A landscape with many valleys, sampled at points; each row gives a point and its height.
A ball rolls from a point to whichever of its 2 nearest points has the largest drop for the distance, and stops where none of them is lower. Distance is the straight distance between rows; heights are no part of it.
K607: [-12  -6 -17 -42  26 -25  17   7 -34  -2  19 -35  -2  -8   8  16 -14  48
 -14 -23   4]  h=7.0
K614: [ -7  25   9  60   2  32  23 -13  26   0 -22  14   3  -9 -12  -2   6 -16
   5 -39  25]  h=27.1
K658: [ 26   3  -9  -6 -17 -46 -13  11  -2 -11 -14   7  10  15  20   1   4  26
  -9  22  -5]  h=42.5
K5: [-13 -17  37  -3   3 -38  -3  14 -21  10   5  22  54  13 -29  36  13  -1
 -27  21 -21]  h=17.4
K950: [ 13  -7 -11 -27  27  29 -16   8   7 -10  -9  23  10  22   5  -5  12 -10
  14  -1   8]  h=34.4
K345: [ -2 -25  -2  -2 -16 -14   8   9  -9  24  11   3  22  19   2 -19  13 -15
   1  20  -8]  h=14.3
K692: [  0   4 -13 -13 -16 -20   8  13 -24   1  30 -34  15  -2  30  -2  10  41
  -5  -1   2]  h=57.6
K746: [-19  17  -5  54 -15  20  31   6  36   8 -31  22  -8  -5 -10  11   3 -18
  -2 -29   7]  h=30.2
K866: [-25 -14  48  12  -7   6  10  27 -10  16  17  34  27   2 -27  26  18 -18
 -17 -11   3]  h=15.8
K96: [  6  -7  -4 -13 -18  -9  -2  19 -42 -13  36 -30 -19 -27  28   1   0  17
  17  -8  14]  h=62.0
K562: [  6  -8 -12   4 -12  -5   7  -2   1  11   0  -3   9  11  14 -30  13  -4
  10   8  -3]  h=22.0
K801: [  2 -11  -7  11  13  13   8  13  11  -4 -20   0 -33   8 -17   4  -9  -3
  11  -4 -18]  h=40.2
K521: [ -7 -16   9 -14   0   0   7   2 -28  10  38 -27   0 -20 -15 -28 -19  23
  19  -7  10]  h=33.9
K961: [ 13  33 -59  -3   7  13  17  -8   6 -18 -14 -38 -22 -42  32   5  -8  27
  20  12 -29]  h=25.3
K206: [ 10  -4  -9 -16  16  24 -12 -19  -1  -1  11 -14 -12   0  -7 -25  -3 -10
  13   4   5]  h=30.8
K125: [  9  -7  23  13  -1  -5 -10 -23   1 -16 -16  22 -26  -3 -10   6   3 -35
  -8 -24   8]  h=27.2
K744: [  6 -12  12 -38  27  -5 -13  -2   1  -6  -6  11 -12  19 -12   6   5   8
 -10  -9 -13]  h=27.7
K724: [-11 -23  26 -47  12  -2 -24   0 -17  11  24  -2  11  -6 -23  -7  -7   8
  -6  -6   2]  h=3.4
K800: [-13  12   5  32 -36 -23  -4  -2  11  20 -19  41  15  17  29  16  22 -40
 -31   6  18]  h=25.2
K322: [ -3  -6  -1 -11   2   0 -12  -4  -4   3  14 -15 -18  -7  -4 -20 -17   8
  13   0   5]  h=30.6
K588: [  9  21 -49   2  -6  -9   9   5  11 -26 -30 -24 -29 -22  26   4  -8  35
  18  17 -30]  h=31.2
K835: [ 16  11 -25   0 -16 -18   0   9  13 -10 -18  -6 -17  -2  18  -3   2  25
   2  16 -17]  h=37.2
K116: [ 17  32 -58 -21  27  15   0 -13  15 -34 -15 -23 -13 -33  25  13 -22  22
  28  23 -25]  h=19.3
K418: [ 29  15 -13   5  16   6   0 -26  16 -27 -39 -14 -10 -10   1  -2  11   8
   3  -4 -17]  h=47.7
K119: [ -4   1  38  21 -20  -7  -9  -6   6  -1 -12  15 -11   8  -9  16  13 -27
 -28 -21   0]  h=24.1
K464: [ -8   7  21  26 -22 -17 -13 -15  13   8 -17  35  11  10  15  24  14 -39
 -41 -15  12]  h=18.9
K873: [ -8  10 -47 -18  11  17   6   6 -30  -5  29 -37 -12 -18  41  -3 -20  27
  21 -12  21]  h=43.5
K16: [ -1  18 -29  25  23  55  29 -20  22  -7 -31  -4 -29 -29 -13  -4  -7 -28
  22  11 -12]  h=43.2
K472: [-17 -12  28  -6 -29 -22 -11  15  -3  16  18  13   5  15   0  17   2  -7
 -25  26 -13]  h=20.2
K884: [  5   9  19   5   3  38 -28   0   6  -3  -1  20  21  20   1  -5   8 -18
  -4 -15  33]  h=39.3
K586: [ -7 -11  19 -20  31  -1  -4   1  11  12 -15  22   5  24 -27   7 -14  -2
 -14 -12  -5]  h=31.0
K138: [-16  -4   2  41 -19  14  31  29  29  18 -16  23 -18  12  -8  13  -1 -11
  -7 -13  -6]  h=33.6
K324: [  6  16 -31  14  17  -1  -1 -11  25  -4 -41  24  16  14 -11 -10 -13  -2
   5 -10   6]  h=38.5
K247: [  8   4 -32 -31 -10  -1 -28  26  -7  -3  10  -3   6  12  39  -4  -3  22
  14  18   6]  h=35.5
K91: [  3  10 -13  10  27  44  17 -12  21  -6 -20  -9 -30  -1 -13  -4  -6 -11
  12  -1 -17]  h=42.0
K864: [  8  13 -42  -8  -6  16  -8  -3  23  -2 -37  20  13   7  26 -13  15  -7
  11  23  -3]  h=35.8
K475: [  9   8  11 -15  11  34 -25  14   7   3   7  11  24  23   1   0  12   1
  -1  -2   7]  h=37.1
K640: [  3   2  -4   5  27 -19   0  -4  15   3 -29  10   7  24 -17   6 -12  15
 -11 -11  -6]  h=34.7
K245: [ -1  18 -25 -34  26  33   5  -3 -35 -12  38 -47 -18 -28  26   3  -7  28
  21 -14  30]  h=45.5
K387: [ -1   1 -12 -16 -28 -50  -4  -2 -16  12  20 -28   6  -3  31  -6  -5  26
 -18  23   7]  h=54.2
K248: [  3  -6   5   3 -22  -5   9  28 -23  -5  30 -30  -5 -12  22  -3  18  21
  15  -2   1]  h=60.3
K953: [-19 -12  29  13 -24 -45 -10   1   0  27   7  25  26  17  -6  18  -5 -13
 -32  25 -14]  h=27.3
K361: [ -4  -5  16  23   0 -13  21  -3   3  17 -10  24  33  32   3  13  27 -26
 -27 -11   4]  h=7.5
K330: [ -3  13  27   8  -5 -14 -10   5   1   4  23  -8  55  16 -13 -15   2  15
  -8   8   5]  h=44.4
K336: [ 25  12 -42  -7   9   7   1 -30  24 -24 -40 -20  -7 -19  15 -12  10  -2
   6  14 -20]  h=45.9
K15: [  1   7   5   2  -3  -5  -8  -4   9   9  20 -20  31  14  -2 -28  -5  27
   7 -10  11]  h=40.8
K388: [-27 -18  30  -6 -12 -53 -10  -3 -22  16   5  25  48  10 -23  29   5 -17
 -28  44 -13]  h=24.8
K993: [ -3  -6  14   7 -20  10 -17  19   3   1  12   0 -15  -1   1 -13 -11  -3
  13   1   3]  h=27.4
K153: [  0  -7 -21 -29  30   7  17   4 -39  -7  25 -37 -24 -17  -7   1 -24  19
  27  -8   2]  h=10.3
K415: [ 24   5  -7  22  10  15   6 -11 -17 -31   6 -19 -46 -32 -12 -10 -16   0
  42   6  -1]  h=32.2
K576: [ 16   4 -49 -33  16 -10  -7 -20  21 -19 -29  -4  -7  11  22  -1  -5   7
  10  22 -18]  h=43.1
K845: [-13  -2  12 -14   0 -12   3   9 -19  14  35 -22  30   0 -11 -30 -18  32
   9  -3   9]  h=37.0
K673: [ 15  -1   1  25   5  25   4  -8   2 -27 -12  -2 -51 -24 -20 -10 -12 -20
  29   1   2]  h=30.7
K605: [ 13  -8   9 -33  20 -10  -1   3  -2   6   9 -18   1  20  -1   1   2  30
  -5  -9 -19]  h=23.4
K95: [-24 -15  34  27 -24   5  25  19   2  23  18  23  21  14  -7  25  25 -34
 -26   1 -10]  h=22.4
K773: [-27 -20  46   9   1 -16   7  12 -18  16   4  35  42   8 -25  36  11 -19
 -23   5 -14]  h=7.7
K260: [-16 -19  42 -17 -21 -24 -12  -5 -26  10  42 -20  21 -21 -14 -12   5   6
  -9   8  -1]  h=18.5
K99: [ -2  10  -3 -12 -24   5 -32   9  24  12  -9   8 -14  19  20   1   3  -4
 -16  18  -4]  h=33.0
K432: [ 26  18 -31 -23  48  26  11 -22   5 -26  -1 -30 -15 -10  -1  -4 -19  22
  25   3 -11]  h=9.8
K874: [-16 -23  45  11 -35 -19  13   0 -15   8  41 -15  10 -14 -31 -17  -3 -11
   2   5   1]  h=23.2
K711: [ 12  -2 -43  -9  20  -7  -1 -16  18 -11 -30   5   1  15   0 -14 -19   1
  12  13  -8]  h=40.5
K308: [  2  -8   4   4  -5  -7  -6  -1   5  13  -1  22  37  28   3   1  13 -23
 -16   9   0]  h=1.4
K848: [-14  -3  30  26   2  -2   6 -17  13  15   0   7  25  12 -28  -6  -1 -15
 -17 -25  15]  h=20.6
K769: [-15 -16  35 -24  -9 -17 -25  10 -20  10  26   7  16  -4 -11   4   0  10
 -14  12 -11]  h=11.4
K141: [  0  11 -49 -31   1   1  -8  22 -26  -7  22 -20   1  -4  43  -5  -6  31
  15   8  18]  h=40.3
K584: [ 17  -1 -28 -28   1   3 -17  13   2  -6 -10  16  17  20  24  -8   7   5
  13  18   5]  h=30.3
K854: [-22 -24  26 -17  11  -2  -7 -15  -4  23  20   2   7   2 -34 -18  -9 -13
 -12  -7   7]  h=9.7
K469: [-13  -7 -16 -47  31  -6  12   9 -43  -1  35 -26  -4 -21   0   7 -20  32
   9 -14  14]  h=13.5
K314: [ -3  35  -7  33  -1  35  11 -32  35  -8 -47  12 -24 -26  -1  12  16 -29
  -5 -24   9]  h=3.3
K793: [  0 -18 -12 -46  19 -31  15   8 -22   9  21 -23  14   6   6   9   1  40
 -15  -6 -17]  h=15.9
K292: [ -9   0  18  -7 -32 -10 -21  29  12  22  13   9  -5  16  17   7  -5  13
 -20  22 -14]  h=27.0
K452: [ -6  -4  31  11 -18  28 -15  29  -4   3  17  18  -5  -3 -14   1  -3 -14
  12  -4  18]  h=24.2
K881: [  3  -1   8  13 -27 -48  -6   6   1   4  -5   1  25  12  14  -6   6  14
 -10  28  -3]  h=46.7
K797: [ 13  11   6  18   3  17  -2 -22  29 -18 -26  -6 -18  -5  -5   4  24  -4
 -18 -12 -12]  h=49.4
K331: [ 10 -20  34  19 -14  13  20  15  -3 -17  19  -5 -41 -14 -28   4   1  -7
  15 -10   6]  h=37.8
K792: [  3   4 -12  14   2  32   4 -20  16   6 -10  -3   5   1   1 -32   5 -13
  10   2  10]  h=27.8
K190: [ 11 -13  33   9 -10   6   7  21 -27 -17  26 -10 -27 -23 -21  -4  -5  14
  34 -11  13]  h=36.1
K436: [ 23   2  15  14   2  14  -1  -1 -22 -24  15 -20 -23 -19 -14 -14   5   5
  41  -7  10]  h=34.1
K503: [  4  -8 -10  18 -10  11  13  35  17   8 -14  13 -21  13   2   3   0  -6
  -1   3 -21]  h=37.4
K180: [ 10  -8  12  16  -4  -1  -5 -17   3 -15  -9   5 -44 -17 -20  -9 -22 -26
  13  -9   5]  h=29.2
K198: [ 19  22 -45  -9  43  21   3 -21  19 -27 -21 -14 -28 -20   1   4 -29  11
  25  18 -29]  h=14.4
K22: [ -1   5 -14  22  -6  -3   7 -12  20   5 -41  31 -11  -1  16  14  24 -40
 -21 -26   7]  h=15.0
K870: [-15  19 -11  35  -6  10  10 -28  18  -1 -42  23 -28 -21  12  19  14 -43
 -13 -32  19]  h=9.0
K928: [-15  -7  40  21  -7  19  -3  20  -3   8  14  38  10   3 -15  17  10 -34
  -6 -21  19]  h=20.5
K379: [-14 -19  35   5   7 -19   4 -21  -5  18   8  11  29  13 -35   3   2 -20
 -26 -14   1]  h=15.7
K229: [-16  14 -29  23 -16  -2   4  -1  19  17 -37  40   2   8  29  17  20 -32
 -23  -6  16]  h=21.8
K244: [ 19   2 -25 -23  44  38   6 -11 -22 -13  16 -24 -24 -17  -5   4 -13  18
  34   8   1]  h=5.2
K732: [  0   7  23  41   1  21  17 -21  15   6  -9   2   3   2 -23 -12   0 -19
  -4 -29  22]  h=24.3
K55: [ -1   1   7 -14 -30 -59 -23  -8  -7  10  17  -5  25  12  22  -5  -8  26
 -21  40   3]  h=50.8

For each start below, name the point where the ball stops.
K138 => K724
K436 => K464
K418 => K607
K16 => K464
K96 => K244
K835 => K244
K521 => K773
K248 => K244
